Each row is a point on a tangle of strands that fork, close into loops and nearly touch. The rows are in no order.
In the rows, 100 means zero.
Two points are linked if the straight distance between their rows is under 43.
Ful: [128  86  95 112  95 123  72  91 148 120  79 109 130  70 129  97  67]
rolav: [109 112 126  65 128  92  98  94  96  89 119 100  73 112  80  78 159]
mokik: [ 89 119 118 112  99 109  96  90 104  94 109 120 119 111 119  34 133]
vuki: [ 84 110 108 105 104  95 116  95  98  94 106 106  93  86 104  84 135]
mubov: [ 94 112  89  95  90 106 125  96  65  90 108 100  76 118  74 145  90]
vib: [ 82 119  94 126  74  87 102 100  53  99 122  98  97 100  78 122 111]
muk: [ 82 112  93 105  88 103 121  93  77 107 100 100  85 117  79 126  99]
gifa: [127  89  87 119  99 135  76  93 139 112  74 108 132  83 144  92  75]
kot: [ 90 136 109 137  89 106 104  93  83  79 106 119 118  84 120  72 123]
Gon: [110  96  77 122  82 114  71 101 125 111  88  93 124  91 123  98  48]
Rolof: [108  67  87  85  90 109  95 119 118 106  90  69 112  66  87 137  45]
pavo: [125  68 105  44 111  73 102 110 120 116 106  83  96 103  65 111  69]
kat: [ 66 125  93 144  67 105 108 102  78 111  95 108 104  87  97 115  99]
Dusu: [106  85  83  94  86 106  93 119 115  99  93  71 113  68  96 128  43]
Kalut: [ 65 129  82 142  68 120 111 105  72 102  93 105 104  93  94 124  87]
Nur: [105  86 103  60 134  81 113  90 100 112  90 101  67 138  78 111 106]
bemi: [ 78 126 101 141  77  90 104  96  78 104 104 111 100  85 101 106 113]
Tifal: [ 95 123 118  98 104 100 106  91  91  83 114 111 102  96 103  66 140]
vas: [100 121 109 125  97  62  81  97  48  80 121 111  84 113  88 111 128]
rado: [ 92 120 116 103  99 103 101  91 101  88 114 111 112 105 112  45 135]
kanip: [140  53 120  43 137  88  97 101 131 106  95 107  98 120 104  95 102]
bazo: [104  73 109  50 146  96 114 103 116 105  98  93  86 127  98  90 136]
Kidez: [121  55 104  47 107  87 109 114 122 115 102  76 101  89  61 126  66]
favil: [116  76 113  41 148  76 106  95 112 111  88 104  72 138  86 105 108]
gopim: [ 85 101  72 142  79 123  90 106 115 102  77  98 114 104 128  95  62]
pek: [109 113 124  83 120  89  99  88  85  86 119 108  77 104  86  89 152]
butar: [ 85 112 103 126  87 117 107 105 113  93 107  98 122  86 124  51 123]
fev: [121  50  98  57 100 108 107 113 127 114  93  75 102  84  68 136  60]
biki: [106  93  81 124  89 112  85 104 121 107  83  98 114 106 126  97  60]
busaz: [ 79 126  82 135  66 118 118 110  56  89 102 101  96  94  90 141  85]
Povo: [108  95  75 139  90 140  78  97 130 108  70 103 130  85 155  92  76]
Pefo: [ 81 107 102 119  96 104 113 104 108  94 101 100 106  83 116  75 123]
biz: [ 90 114 106 135  81 121  92 100 121 102 111 106 132  96 133  32 122]
lemus: [ 92  96  70 151  82 133  80 102 124 104  72 101 125  93 151  94  68]
nepa: [113 119 122  98 117  84  90  88  68  74 120 113  86 110  92  92 148]
rig: [ 87 130 109 136  86  96 105  94  82  87 104 116 107  78 116  87 123]
litag: [109 109  90  90  94  97 126  97  63  79 109 101  60 117  77 157  80]
fiz: [127  68 110  46 118  68  98 105 120 115 102  96  91 119  76 100  76]
fov: [ 96  87 111  49 144  95 110 102 113 104 108  89  85 120  90  78 152]
logaz: [ 93  98  79 107  85  96  96 123 106  96  88  71  98  61 104 137  33]
ker: [115  54  89  69  95 111 105 117 122 110  88  74 104  76  78 142  53]
bigu: [ 88 142 108 140  88 115 100  87  83  78 102 127 136  98 128  54 124]
sinog: [ 92 120 104 125  85  68  89  95  53  92 126 105  86 105  80 117 123]
muv: [136  56 116  49 132  74  94 101 130 113  98 106  93 119  96  97  91]
mav: [114  66 112  44 154  86 109 103 118 105  90  99  85 137  98  97 122]
fita: [117  88  88 112  83 119  67  95 137 125  89  93 128  70 114 103  52]
Kisi: [ 83 105  94  96 100  97 118  89  87 113  96 104  78 120  79 118 108]
Vov: [ 99 100 121  50 137  95 105 101 112 102 115  92  79 119  80  75 159]
Ludag: [ 89 111 116 131  88 113  86  90 116  98 109 119 126 110 135  27 127]
fegiz: [ 92  96  97  77 117  89 117  91  95 114  91 105  73 133  81 112 108]
gumi: [113 118 118 115 115  74  83  90  53  70 117 115  84 116  94 104 144]
Fepe: [ 84 109  79 113  82  90  97 123 101  97  84  76  85  61 105 147  24]
nos: [ 80 119  88 128  72 101 113 102  53  99 114  99  96  97  79 133 104]

A piece is all that can be reached along the links. How many separate loops has the piece of each point below (a circle has one, a figure eight two, a Y none), and how many tips (points with one link)?
rig -> loops 0, tips 2
kanip -> loops 0, tips 2
mokik -> loops 1, tips 0
gopim -> loops 1, tips 0

Name the points in between on the shortest way along the links from the first point to the second, in order.
Tifal; Ludag -> rado > mokik
lemus; Ful -> Povo > gifa
Kisi; mav -> fegiz > Nur > favil
Fepe; Rolof -> logaz > Dusu
